Points on a hilly landscape, in no order, each with its height.
A ball rolls from a point to the lowest of its 2 nearest points, and stops where none of them is lower. Distance is the straight distance between rows; heights are no part of it.
Q230: 11,36,-10,1,20,10,25,-27,-71,-6,-48,-11,-15,40,11,45,-6,-25,8,19,4,-17,31,6,5,38,-21,30,-31,-24,-20,31,-4,-9,4,64,21,16,-18,11,-18,-34,19,30,-28,33,64,28,12,-15,-13,7,28,-25  h=35.3
Q796: -22,7,8,-32,-8,25,-18,5,35,13,-31,-5,33,9,0,23,27,-3,29,-21,-12,-32,24,-6,-4,-43,19,40,-48,-25,-7,-22,27,9,22,-15,-7,-22,-11,-6,30,12,10,-2,-36,-16,24,-22,12,18,-7,17,-13,-45  h=14.6
Q174: 9,15,22,-7,-22,-20,-14,-8,-14,-19,-2,10,-25,-25,-38,-25,2,-28,7,-11,-14,-24,-20,36,35,10,8,-1,15,15,20,-34,25,10,-1,2,-2,25,17,3,-18,5,-51,-11,32,10,-2,29,-10,-3,-32,-5,-15,23  h=28.5
Q166: -21,-8,-3,-19,-2,26,-21,40,17,18,-28,-23,-43,35,-34,35,-26,5,-34,-6,-18,10,39,-14,-30,-13,-15,-53,-15,11,22,0,6,46,-14,-22,2,2,66,-16,11,29,4,13,-12,-30,13,13,-16,15,11,38,-67,17  h=42.6
Q111: 45,-41,6,22,17,40,10,-36,6,-43,32,10,-19,9,30,36,1,-5,28,-13,39,-53,-2,35,-11,-7,8,27,1,2,17,24,-9,6,-30,31,-4,1,-15,-14,42,25,30,-13,-9,54,48,-17,0,-31,-28,-48,22,-10  h=67.3
Q703: 4,-48,-6,-1,-23,4,-21,-18,63,9,39,-26,-2,-8,45,-3,47,31,-11,2,0,27,3,-4,-42,-5,5,-13,16,10,20,8,8,2,-12,-6,-27,-7,-29,-23,8,22,21,-22,-5,28,6,-46,-13,-29,16,-28,8,2  h=45.4
Q554: 3,15,-2,-9,-13,48,-37,5,53,-9,-22,2,0,24,14,30,-37,-1,18,-2,-13,-32,39,-2,-50,-14,20,22,-26,-2,25,-6,0,45,0,3,38,-16,49,-18,27,25,4,23,-13,-13,54,15,15,26,-23,-8,-28,-1  h=34.5
Q361: 5,40,-30,47,13,50,-4,-18,-61,4,-34,11,-34,23,10,26,-57,43,13,17,22,-1,-8,-26,1,37,-10,-8,4,19,1,27,-30,21,2,0,40,-17,8,29,12,-28,32,29,-41,31,29,33,7,-25,6,-35,25,-25  h=34.3
Q652: -41,31,-6,14,-16,-17,19,30,-30,12,-21,-5,-18,-21,-48,-22,-18,-11,8,-12,6,14,-42,-1,32,10,5,-59,1,24,-6,-20,-15,17,13,-26,-8,-5,18,13,-2,17,11,0,7,-40,-36,-16,-2,2,-14,7,-35,30  h=43.9
Q541: 1,-7,-30,29,-3,-19,-4,9,-13,35,54,21,-24,-23,-26,-12,7,8,-32,-3,4,5,-17,0,14,60,3,-14,16,-27,-17,13,-17,-7,12,-9,-2,6,-1,0,-20,4,-13,-32,-5,4,-11,-5,-22,-24,16,-16,30,2  h=67.0
Q6: 43,-40,2,7,11,28,14,-36,24,-7,21,-20,-24,29,52,7,16,-9,13,1,19,-14,-9,31,-33,-2,22,31,-8,19,3,13,-6,13,-21,58,8,-19,-37,-10,20,8,27,-17,15,53,18,-38,2,-30,-14,-32,24,-15  h=66.1
Q436: -39,34,13,-23,-12,-30,-5,17,19,8,-24,-10,34,-19,-26,-9,25,-14,23,-16,-27,-49,40,-9,19,-45,15,15,-57,-42,-11,-15,25,-12,23,-31,-11,-4,8,23,34,27,-5,10,-44,-40,14,-13,8,24,-22,15,6,-24  h=27.9
Q618: -6,51,-6,23,12,-7,-8,-8,-52,8,-1,27,-17,-47,-11,-33,-5,-25,-17,0,7,-36,36,-5,22,45,-3,15,14,32,2,12,11,6,21,-8,33,-22,5,11,-7,-35,-26,39,-25,1,3,36,-2,-2,-14,-23,26,1  h=71.0
Q345: 22,19,1,5,33,28,30,-6,-41,9,15,-5,-43,15,35,3,3,-32,-7,-8,24,-14,19,13,-21,16,12,40,-3,29,-24,27,3,9,-11,51,27,-30,-32,5,6,-28,19,5,-2,48,12,-13,9,-17,-10,-9,30,-34  h=45.1
Q309: 30,-37,16,-8,13,33,-9,-29,10,-19,2,-14,31,11,23,12,21,2,26,5,2,-3,-33,24,-13,-26,15,36,-10,25,1,-18,11,10,-6,32,7,0,-60,-34,16,-19,30,-20,9,42,2,-37,6,-20,-2,-9,-10,-22  h=64.8
Q470: 21,-58,12,-11,3,-20,18,-9,-5,-15,48,11,-28,34,10,2,40,16,-48,13,29,0,1,34,5,-16,9,65,46,-64,2,-7,8,1,-29,46,-51,-5,4,22,-40,-2,-19,-26,12,47,11,-4,-42,-13,18,8,21,-2  h=31.5
Q143: 2,26,-29,23,21,50,-8,-3,-24,23,-4,-14,-49,34,26,25,-17,45,11,1,23,14,2,-28,-14,24,-16,-25,5,10,-23,39,-23,26,-2,-11,12,-3,-23,12,22,2,49,10,-32,38,14,-3,6,-33,19,-35,34,-47  h=39.8
Q283: -16,1,22,-29,2,-12,-6,-14,19,31,16,-28,-33,6,31,-31,63,-8,-10,-20,1,33,52,-14,-21,-23,3,12,-19,10,-11,9,27,-6,15,9,-39,-24,-36,10,18,-14,26,-14,-16,44,-8,-54,-2,-23,30,-9,6,-28  h=51.3
Q435: -35,42,15,-4,-15,-15,16,40,-9,7,-23,-17,-18,-25,-52,-31,-3,-25,3,-11,-25,-19,-1,-4,20,-27,15,-43,-26,11,0,-23,6,20,-3,-32,-9,0,32,12,13,29,-2,-5,-8,-37,-13,-5,-5,26,-31,31,-43,18  h=40.5
Q815: 12,8,-33,31,-9,5,-19,-9,-26,13,23,25,-30,-25,-18,-16,-1,5,-32,-21,21,-11,33,6,18,60,-7,-8,36,-10,1,42,3,1,14,-17,-5,11,30,-4,-6,-3,-26,2,-16,25,21,30,-23,-22,26,-42,29,-7  h=68.3
Q94: 24,-17,41,-32,5,-10,4,-13,9,-29,-39,6,30,14,21,5,-12,-13,15,21,0,9,-15,8,1,-53,7,39,14,2,15,-22,-1,9,-26,43,-10,11,-7,3,-16,-34,-47,9,60,-15,-20,18,14,17,-5,49,-37,11  h=58.4
Q161: -15,3,-12,-37,-16,-7,5,24,32,-3,-52,11,21,23,3,30,-4,-14,15,-24,10,-10,-13,-5,7,-23,-5,-3,-33,-26,-13,-7,0,-8,1,6,-28,3,31,16,8,13,-14,-1,0,-30,22,-12,21,8,-14,20,-44,-13  h=53.0
Q201: -9,-19,-2,-2,-21,-8,-3,7,26,-10,16,29,33,-5,-22,22,-15,16,34,-7,-6,19,-67,3,15,19,15,-16,25,-3,13,-23,-17,-14,0,-9,-13,11,-2,-2,-9,24,0,-35,38,-9,-10,-22,-7,-17,-2,3,-22,18  h=50.5
Q607: 14,1,12,-20,9,31,-26,-24,-6,-20,2,9,-3,-7,5,-10,-23,-8,15,-29,-12,0,12,8,-12,2,11,5,7,48,17,-16,13,22,-6,-8,17,-1,20,-7,22,-23,-24,4,46,11,-4,17,16,9,-4,-5,-30,-3  h=36.9
Q859: 20,-45,3,30,7,-31,30,2,40,-23,5,17,42,3,21,-14,-13,21,19,56,-9,46,-22,2,9,-24,3,2,40,-12,37,-9,-31,-10,-28,4,-9,4,-23,-20,-25,-17,-21,-4,42,-43,-50,1,23,36,-15,26,44,21  h=61.5
Q497: -15,33,-12,20,11,-63,-13,-9,1,28,36,-21,-14,-12,-4,4,39,-35,-7,7,18,-29,-1,-4,16,25,1,17,-21,-37,-52,27,-19,-4,31,7,17,0,-63,2,-20,21,34,-12,-45,-26,-14,-8,1,-21,3,7,25,3  h=46.2
Q533: -29,-11,-12,-11,-11,22,-24,-6,13,28,18,-18,1,7,-12,-11,12,38,-1,-26,-6,35,18,-34,5,16,-26,-44,17,19,9,15,2,-15,29,-50,-18,35,16,-6,11,7,23,-16,-3,5,-11,-31,-17,1,65,-28,-20,-14  h=36.5
Q572: 11,-41,38,-7,10,-5,10,-10,11,-14,18,-4,43,-10,10,-13,35,14,22,13,-22,17,-50,8,-10,-25,32,30,19,20,7,-45,8,-8,-2,13,1,0,-66,-25,-24,-11,27,-29,6,21,-24,-35,-6,-9,2,21,8,1  h=63.3
Q450: 31,2,1,-10,12,-3,-3,-25,-68,-11,-2,-4,-1,18,-19,-9,-19,-22,4,4,4,-17,-10,30,23,22,-17,32,2,-4,-8,-8,11,0,1,53,2,37,-4,6,-26,-25,-29,-25,38,46,6,13,-10,-21,-13,-27,2,19  h=36.1
Q837: -27,4,-19,-11,-13,29,-12,47,8,7,-45,-5,-54,37,-27,46,-40,9,-19,-11,22,-11,0,-21,-11,8,-33,-57,4,6,7,20,13,44,-31,-25,22,16,61,-7,5,33,3,29,-24,-11,43,34,-17,2,-19,8,-50,14  h=46.1
Q418: 15,-30,-24,-10,1,14,8,-18,5,15,42,16,21,35,10,21,-13,7,11,-16,9,8,-26,-27,-2,24,-18,-7,30,-17,-18,19,-18,-9,-12,1,-25,30,-6,-1,-1,-3,8,-26,10,33,8,-25,-22,-34,22,-10,-7,0  h=27.1
Q173: 10,55,15,14,25,-7,3,-47,-48,-10,-49,-18,-17,25,1,38,-7,-31,25,36,11,-31,34,6,5,44,-31,36,-35,-17,-23,27,10,-13,27,58,58,9,-31,2,-21,-11,8,54,-37,9,48,68,18,-25,-20,8,28,17  h=28.9
Q268: 13,-38,0,-19,-6,-9,1,-18,46,18,33,-7,-25,-5,51,-27,46,5,-35,-5,7,38,37,-3,-28,-15,14,11,12,-9,6,21,16,-4,-10,6,-44,-26,-6,4,10,3,0,-9,-3,37,-3,-27,-6,-23,35,-9,18,-13  h=48.2
Q691: -2,-10,7,-6,-29,8,9,33,35,-8,-7,13,-6,-29,-9,6,-34,4,-18,-8,-6,23,-9,5,-2,-19,8,-24,6,12,28,-8,-9,15,-30,-15,5,-12,39,5,6,28,-33,-11,30,-43,-17,16,-4,17,-14,28,-30,37  h=56.7
Q758: 18,-34,33,27,-24,17,-20,-23,29,-23,31,-21,32,-32,21,-22,43,12,6,6,-18,32,-18,23,-25,-38,22,16,13,9,34,-53,23,-10,-9,-24,1,-1,-43,-53,-15,-16,8,-20,7,16,-15,-18,-12,-2,8,22,6,-6  h=61.8
Q400: -23,-7,-14,-5,23,-5,7,16,-4,34,3,-36,11,-10,26,-29,14,17,-27,-3,-19,70,25,-35,-40,6,-17,-44,-26,44,-4,12,-10,-16,16,-27,-5,2,-20,-16,0,-1,34,12,-32,-28,-48,-21,11,31,34,-1,8,15  h=19.8
Q285: 20,6,-4,-4,6,-19,36,14,-21,3,10,31,6,-10,5,-8,9,-14,-31,1,12,-6,-1,-1,19,9,10,32,2,-24,-22,19,-9,-36,2,19,-10,-12,-11,18,-25,-18,-9,-19,-10,-5,2,-2,-1,-8,2,15,31,-19  h=50.2
Q869: -15,-8,12,24,-8,-61,40,24,15,-14,31,28,38,4,-28,-24,-15,15,6,14,2,49,-52,7,21,2,-6,-28,-1,-31,-31,-24,-21,-49,-13,-17,-39,-7,4,6,-12,5,35,-34,10,-26,-29,-33,30,13,31,-2,6,23  h=64.5
Q415: -5,26,4,-33,17,-16,8,10,-21,2,-10,6,19,-16,-2,-2,23,-30,10,-16,-9,-36,8,-12,22,-17,8,21,-16,1,-26,0,11,-19,11,6,-4,-7,-25,14,-1,-12,0,11,-7,1,-1,-7,14,15,-5,11,9,-33  h=45.8
Q106: -30,6,-28,11,5,15,9,49,-1,16,-41,-7,-25,42,0,64,-56,-4,-26,2,11,2,-21,-2,-25,-3,-23,-54,-13,15,3,23,-24,35,-31,1,23,-21,30,-14,-6,26,10,39,-1,-58,-6,-2,20,17,-14,37,-71,20  h=52.8
Q248: -23,13,-3,-2,23,-10,24,33,-1,9,-17,-19,24,-22,19,-21,-18,-2,0,2,-18,34,-13,-18,-13,-21,-4,-28,-26,23,-9,3,-18,-22,4,-18,10,-25,15,10,16,3,17,24,10,-51,-49,-4,26,35,-2,21,-24,23  h=19.9
Q489: 9,1,-25,-8,-11,-41,-15,-6,4,4,-13,11,9,11,-12,36,17,-26,2,-5,16,-29,-13,2,39,27,-13,17,-18,-47,-22,11,-2,-23,21,18,-11,29,-14,2,-24,16,-5,-12,-13,1,25,10,1,-8,-15,-14,8,-1  h=55.0
Q348: 12,-7,6,-45,2,-6,18,6,11,-22,-55,17,29,26,28,25,3,-26,-3,-4,14,6,-12,-1,6,-33,-1,24,-18,-16,-14,-5,4,-18,-13,39,-25,-1,17,23,-16,-26,-30,20,28,-19,22,10,18,6,-6,37,-43,-9  h=55.9
Q626: 12,-11,19,-36,-15,-53,22,4,-5,-30,-34,24,3,11,-15,-15,16,-4,-23,8,12,11,-1,12,32,-31,-23,26,11,-37,12,-18,33,-30,-6,21,-55,26,22,34,-30,-30,-44,-7,43,-6,3,35,-6,-6,7,20,-16,16  h=11.5
Q428: -30,30,31,-10,-17,-11,29,32,23,-1,-14,-21,33,-33,-39,-36,1,-13,13,-8,-38,-17,-1,-7,-8,-47,37,-6,-50,-19,1,-39,4,4,13,-31,-7,-8,31,18,31,27,6,-8,-10,-36,-1,-16,-7,24,-16,35,-28,8  h=35.9
Q787: 1,-9,-11,0,15,41,-17,-15,8,15,17,-27,-27,34,22,11,3,36,35,-7,10,15,-11,-21,-23,6,-18,-24,8,21,-10,19,-5,27,4,-11,4,17,-37,-19,37,16,54,-19,-19,41,11,-25,11,-31,17,-43,10,-31  h=43.6
Q82: 0,-52,9,27,1,-57,26,-5,55,-34,25,22,49,12,-7,-4,-4,35,17,42,10,58,-43,12,2,-27,-10,-7,12,-31,13,-24,-29,-31,-29,0,-30,-6,-18,-6,-16,-6,19,-13,19,-52,-36,-8,29,23,33,19,11,35  h=63.0
Q669: -4,-12,10,1,-6,31,-33,-5,19,20,-9,-32,34,-10,34,-10,-6,21,2,9,-50,20,35,4,-26,-23,12,-19,-5,30,36,-15,3,20,2,-19,19,7,-3,-56,11,-23,-21,12,12,-12,-23,-26,25,50,-19,-2,10,-19  h=43.3
Q359: 14,55,-2,31,19,-1,-10,-43,-66,-19,-63,-4,-48,18,2,23,-37,-17,27,33,19,-26,10,13,17,38,-34,-3,-23,0,14,21,-12,11,17,31,42,15,7,10,-7,-21,1,46,-24,28,50,74,16,-33,-30,-34,15,6  h=20.9
Q331: -21,18,-21,4,21,12,9,25,-31,32,6,-6,-18,-26,12,-39,15,11,-15,-8,1,24,5,-33,-10,17,0,-23,0,34,-21,17,-2,3,24,-27,16,-16,-22,-1,5,-3,40,5,-23,-12,-29,-12,2,4,15,-6,29,-14  h=29.1
Q221: 10,-20,12,9,-35,16,-1,8,48,-20,13,14,24,-49,-9,-18,-11,21,3,-3,-25,16,-4,12,-5,-27,21,5,12,-8,38,-26,3,-5,-9,-35,-2,-7,27,-6,15,22,-19,-15,25,-33,-25,25,-3,25,4,13,-9,12  h=58.3
Q155: 24,-56,4,-20,-6,-41,26,-13,11,-23,10,30,18,33,-4,4,23,13,-32,12,30,18,1,5,30,-15,-15,45,34,-62,1,-6,-2,-37,-12,8,-64,23,12,26,-33,-25,-16,-18,13,10,12,15,-21,-12,35,16,9,8  h=24.2
Q102: -7,67,-21,24,13,20,-5,-4,-58,-6,-53,13,-43,22,-3,17,-49,-2,35,22,23,-23,-21,-8,15,27,-15,-7,3,32,1,4,-20,26,6,0,40,-14,14,21,12,-21,4,37,-19,17,18,41,8,-15,-30,-40,3,-16  h=28.6
Q711: -3,-5,-7,-17,-5,42,-22,7,48,16,-23,-7,42,7,37,30,-10,-4,12,4,-24,-24,15,-4,-25,-36,27,24,-31,-7,8,-5,-10,23,4,0,27,-19,0,-19,14,18,0,15,-17,-34,9,-13,26,39,-21,22,-8,-26  h=27.2
Q549: -16,26,-22,-13,-8,-3,7,32,14,5,-26,34,12,-9,8,25,-14,-8,4,-18,12,-23,-12,-12,15,1,4,3,-20,1,-15,12,-3,-17,10,-5,4,-9,19,15,3,22,-2,7,-9,-35,6,8,16,12,-26,-7,-5,-15  h=49.9
Q938: 7,5,5,-16,28,17,1,-15,-19,32,18,-18,-32,4,45,-26,24,-15,-23,-20,5,34,38,-14,-35,4,-5,13,-7,35,-14,21,16,7,5,22,1,-27,-28,-9,2,-35,20,-4,-1,39,-3,-20,5,-13,26,-1,7,-29  h=48.8
Q688: -14,-19,-16,-7,-28,20,-27,-1,32,2,31,2,9,-27,-21,5,17,33,0,-22,-2,-16,16,-6,6,15,-6,-22,33,-3,5,15,15,-7,15,-42,-16,25,24,-16,25,30,0,-26,-1,14,12,-4,-22,-4,28,-34,-5,-20  h=40.1
Q5: -28,10,-13,17,-31,-7,-17,-9,-23,13,3,-1,-12,-16,-56,-20,-5,-3,34,-10,-11,20,-43,-4,34,43,14,-50,22,25,3,-24,-19,16,34,-33,-3,23,2,-1,-12,11,-1,-19,24,2,-35,-13,-18,-12,8,-21,-13,32  h=46.7
Q118: 3,-34,23,31,-47,10,-16,-15,57,-28,27,-14,43,-37,0,-18,11,39,4,17,-25,46,-5,16,-12,-45,12,6,2,-31,55,-49,11,-17,-6,-45,-13,6,7,-29,-4,-1,-11,-20,16,-25,-23,6,-18,17,25,33,-15,12  h=59.9
Q223: -14,0,11,1,28,-24,35,35,-1,-5,1,-22,52,-30,8,-53,4,1,8,2,-13,39,-34,-7,-23,-12,8,-36,-23,26,-31,-14,-15,-37,1,-43,7,-5,-18,6,19,14,44,-6,1,-44,-45,-24,22,32,-6,23,14,30  h=27.5
Q444: -6,43,-30,44,1,-18,-5,4,2,25,24,-9,-44,15,4,38,19,-12,3,16,32,-33,-7,-7,15,43,-11,13,-12,-34,-41,42,-28,19,22,27,21,3,-54,-3,-11,34,20,-9,-60,-8,2,-6,0,-34,-11,-26,47,-11  h=49.7
Q679: 8,-22,25,-16,-4,24,-27,-28,46,5,-3,-14,47,-6,22,-8,21,7,1,9,-36,21,30,6,-10,-57,5,14,-26,-3,27,-19,11,5,0,-9,-11,-3,-6,-25,12,-32,-28,4,7,-13,-16,-13,19,31,12,29,-19,-25  h=46.9
Q244: -10,-4,5,-8,-25,32,-41,16,43,7,-11,-35,-12,29,-18,14,-43,11,-12,5,-33,-10,53,-10,-44,-21,10,-26,-12,11,37,-6,-3,70,-3,-6,15,8,68,-28,23,27,0,24,5,-19,35,3,-7,14,3,17,-57,12  h=39.2
Q804: 6,12,12,-8,23,24,-23,-12,-3,8,-7,-11,16,-15,30,-17,-17,-16,14,3,-40,3,23,-4,-28,-19,21,1,2,58,17,-14,3,17,-10,-8,42,-28,3,-15,8,-26,-26,30,32,-3,-22,9,34,42,-19,13,-15,-12  h=40.0
Q847: -18,25,-30,21,-12,11,-23,8,-42,19,-4,23,-33,-54,-28,-38,-11,18,-30,-13,9,-3,19,-17,17,42,-1,-22,18,31,8,20,11,17,32,-39,8,-10,35,13,1,-21,-14,28,-9,8,-14,28,-9,5,28,-36,17,2  h=69.6
Q310: -1,3,40,-27,-5,13,-1,-9,30,-12,-4,-18,39,-24,3,-49,23,7,6,-2,-50,4,52,-6,-13,-68,14,19,-42,1,11,-41,28,-13,-9,-26,-18,-16,5,16,40,-24,-23,16,-6,-19,-19,10,3,25,18,41,-6,-15  h=45.3
Q743: 28,6,37,-20,15,-6,-8,-18,-67,-28,24,-14,14,-2,-33,-33,12,-25,5,18,-17,-45,-8,37,29,-6,11,47,12,8,-17,-22,21,-4,-2,49,1,22,-35,5,-32,-21,-20,-19,33,37,-7,-1,-7,8,-15,-15,24,20  h=39.0
Q181: 27,-35,-1,8,17,-5,42,8,-2,2,29,40,14,32,20,12,-13,5,-20,10,25,27,-50,-3,-10,16,11,30,20,-30,-27,3,-23,-24,-21,39,-6,3,-21,8,-43,-20,1,-29,27,-8,-13,-12,-4,-10,2,29,14,7  h=53.9
Q755: 38,8,-6,-7,24,42,39,-20,-69,-16,-11,-3,-20,40,32,37,-13,-24,-3,-5,25,-11,26,15,-12,8,-15,40,-17,-9,-22,38,2,-4,-15,64,6,1,-14,14,-6,-40,18,7,1,62,52,0,-2,-17,2,1,18,-38  h=40.8
Q323: 0,31,-29,26,-15,-11,-38,-9,20,3,18,2,-28,-21,-12,37,25,-4,6,2,35,-32,29,-3,21,55,-20,3,6,-33,-20,43,-10,3,34,-6,16,12,-17,-17,-4,47,-3,11,-52,-11,12,37,-1,-15,4,-44,34,0  h=52.9
Q624: 31,-33,15,-1,5,-5,13,-8,23,-28,-7,21,33,6,39,5,-13,-12,19,35,-13,12,-38,8,6,-29,24,36,40,7,18,-15,-26,3,-20,29,19,1,-28,-8,-19,-14,-36,-4,53,-28,-37,7,18,21,-21,36,12,14  h=60.0
Q887: -12,43,-12,49,20,-57,25,13,-26,20,27,0,14,-25,-5,-18,5,-26,-30,16,14,-40,-16,-10,21,34,2,2,-13,-20,-51,35,-28,-15,32,4,35,-14,-33,14,-12,12,16,-2,-34,-48,3,-7,6,-5,-20,14,49,2  h=42.0
Q672: 1,-35,-17,-14,9,8,-5,-5,27,21,24,2,35,17,15,2,0,29,0,-10,3,53,-17,-31,-10,19,-24,-30,19,3,0,15,-14,-17,5,-17,-19,16,-2,-6,-8,-4,7,-23,6,-2,-16,-35,-8,-3,39,0,-16,15  h=31.9
Q600: 18,26,45,-4,19,-22,-26,-29,-41,-37,24,-1,17,-34,-31,-34,23,-45,5,-10,-6,-88,32,38,19,-10,8,32,7,13,-5,-11,32,-6,13,19,20,9,-26,8,-22,-3,-43,25,7,22,-10,15,-8,19,-33,-4,41,21  h=41.9
Q619: -24,-9,1,-2,16,2,2,26,5,26,-21,-47,30,-11,13,-20,-8,18,-11,8,-52,60,25,-13,-22,-11,-7,-51,-33,34,31,-8,-28,-19,12,-32,2,10,12,-26,17,3,1,44,-2,-41,-63,-11,12,66,9,-6,-1,18  h=7.7
Q930: -31,56,-6,-11,-2,2,-14,23,-38,3,-41,6,-49,-16,-18,-8,-18,-15,-10,-12,-12,-12,15,-12,-7,1,-9,-19,-9,38,15,-7,28,27,3,-21,19,-31,46,22,8,-15,-12,37,-14,-9,9,36,-1,10,-16,6,-34,-9  h=74.0
Q83: -2,-49,-19,25,-27,8,-19,-11,50,-2,70,0,3,-20,-1,18,43,36,-2,-3,2,-21,-13,2,-7,6,17,-18,53,-15,14,1,12,-8,-11,-14,-25,10,-4,-21,10,42,20,-31,-12,48,32,-27,-39,-37,22,-29,15,-6  h=42.8
Q380: 27,-58,15,-1,11,7,18,-25,-7,9,68,-20,-38,40,28,-4,11,5,-28,-6,24,2,-9,32,-26,-6,3,42,40,-49,-1,3,3,-9,-45,53,-26,4,20,17,-19,-4,-14,-28,19,81,15,-22,-51,-31,13,-17,13,1  h=26.6
Q835: -23,75,1,-11,10,-7,-15,-13,-63,-8,-38,7,-27,-9,-19,-6,-18,-22,0,-1,-14,-32,53,-16,-8,14,-8,8,7,46,12,7,38,-6,3,-12,31,-43,28,27,-6,-51,-6,68,-33,5,25,47,10,-3,-16,1,9,-22  h=72.6
Q557: 24,-14,0,-23,-8,-21,-7,-3,-4,-3,2,22,3,2,-4,8,45,-27,-27,-3,21,-28,32,22,39,-4,4,44,2,-35,-11,14,23,-25,12,23,-41,-2,-18,12,-13,-5,-27,-6,-17,28,19,2,-11,-8,-4,-8,32,-11  h=53.8
Q95: 12,-12,8,-1,17,-30,43,31,20,-14,19,-7,23,-38,9,-53,41,4,-22,19,-11,24,-2,-14,-4,-33,12,3,-7,-3,-31,-13,0,-37,-18,-28,-5,-24,-23,17,19,3,29,-17,-5,-16,-36,-8,3,25,6,18,43,4  h=34.6
Q130: 13,15,25,-25,11,-30,35,12,-8,-27,-3,-5,30,-43,-11,-55,23,-12,-4,2,-23,-4,28,-20,13,-52,4,17,-13,-6,-19,-13,21,-41,-14,-24,-13,-14,-5,43,27,-18,-13,11,10,-18,-32,19,1,31,9,33,16,-5  h=40.4
Q745: -8,-21,-13,-8,-26,-37,-14,-9,21,-6,-11,21,38,25,-27,33,13,1,30,-7,1,-21,-48,14,41,8,-5,-3,1,-42,-10,-18,-8,-18,9,1,-28,35,-18,-2,-23,21,3,-34,4,-8,18,-26,-10,-22,-4,-19,-27,5  h=52.7
Q91: -20,-17,-1,8,-8,18,18,54,16,14,-18,7,-23,0,-20,33,-56,-6,-39,1,6,5,-6,8,-8,-16,3,-43,-11,24,18,-2,-24,42,-35,-13,24,-13,35,-12,5,37,-10,18,11,-61,-19,2,9,28,-16,40,-46,46  h=54.9
Q874: 24,0,0,-4,0,5,-10,-22,-34,-30,-17,11,-19,16,-16,1,-31,-8,23,-18,7,-22,-18,25,26,24,-16,-7,7,14,25,-10,17,11,-9,14,4,34,30,-1,15,1,-29,-13,43,50,29,32,-10,-26,-27,-36,-21,17  h=32.8
Q347: -29,34,-19,37,27,-13,39,11,-52,47,0,-4,-8,-23,9,-42,1,0,-39,2,-3,-3,1,-22,5,38,7,-9,1,8,-27,28,-13,5,15,-12,27,-28,-15,14,-8,-22,25,0,-43,-27,-7,-15,-7,-13,-2,17,43,-18  h=36.0
Q609: -50,29,-28,19,-18,26,7,54,-3,9,-51,11,-49,28,-17,56,-49,25,-29,-2,31,-27,-24,-11,-22,7,-15,-30,5,25,11,18,-17,23,1,-13,45,-25,48,23,1,32,11,54,-30,-45,8,25,0,9,-22,-4,-31,14  h=49.6
Q986: 0,8,3,-31,15,23,-30,-20,6,-6,-23,-13,5,35,13,10,-21,-1,43,-21,-17,24,-5,-19,-10,-4,-24,-15,-5,30,8,-14,3,21,6,3,-6,9,21,-3,19,-21,-2,6,30,21,-7,-7,10,0,8,4,-70,-17  h=40.3
Q457: 10,2,17,-32,-22,-28,17,20,-8,-9,-41,20,-22,6,-20,3,-8,-26,-15,-7,11,3,-17,10,32,-2,-14,-22,13,-3,10,-13,31,-1,-18,18,-22,19,29,7,-25,1,-48,-5,43,3,14,28,-13,-18,-25,24,-37,23  h=22.4
Q459: 37,-57,3,-2,18,14,13,-35,-8,2,63,-3,-3,44,7,18,-8,19,9,6,14,0,-40,14,-12,12,-3,18,21,-21,-8,0,-6,-3,-32,34,-12,26,-19,-9,-8,-3,13,-46,18,74,9,-34,-39,-37,19,-19,13,9  h=21.7
Q696: -14,-12,-26,28,-18,-60,1,16,9,12,45,30,9,-21,-42,-7,0,24,-28,1,3,26,-19,7,31,27,0,-27,10,-44,-22,2,-22,-41,6,-33,-33,6,6,10,-23,15,3,-34,4,-28,-7,-11,0,-2,22,-20,19,15  h=65.9
Q184: -14,34,6,24,-11,11,-53,-12,23,-18,-8,10,-32,-28,-24,23,9,-4,23,-6,27,-51,48,12,8,45,-24,-10,5,-18,-2,16,14,7,38,-25,17,14,21,-29,11,35,-27,28,-38,-8,14,55,5,7,-19,-63,24,4  h=55.1
Q594: -13,-37,-12,18,-24,27,-13,-15,3,-5,28,12,8,-18,-32,1,-21,30,42,-5,-5,29,-51,-2,-6,40,9,-48,43,29,21,-27,-6,8,12,-33,5,23,4,-18,9,23,4,-26,39,22,-9,-16,-23,-19,17,-14,-2,31  h=48.7

Where does a ball stop that starts at each point below?
Q835 => Q415
Q310 => Q619
Q572 => Q796
Q489 => Q796
Q283 => Q459
Q837 => Q796

Call two points neighbours if one is among the 2 nearest of the other. Go from one point of each pair to the other, from neighbour to neighbour, staying as low as possible. Name the highest point that can't be avoided.
Q415 and Q359 => Q181
Q626 and Q459 => Q470
Q607 and Q619 => Q679
Q626 and Q796 => Q489
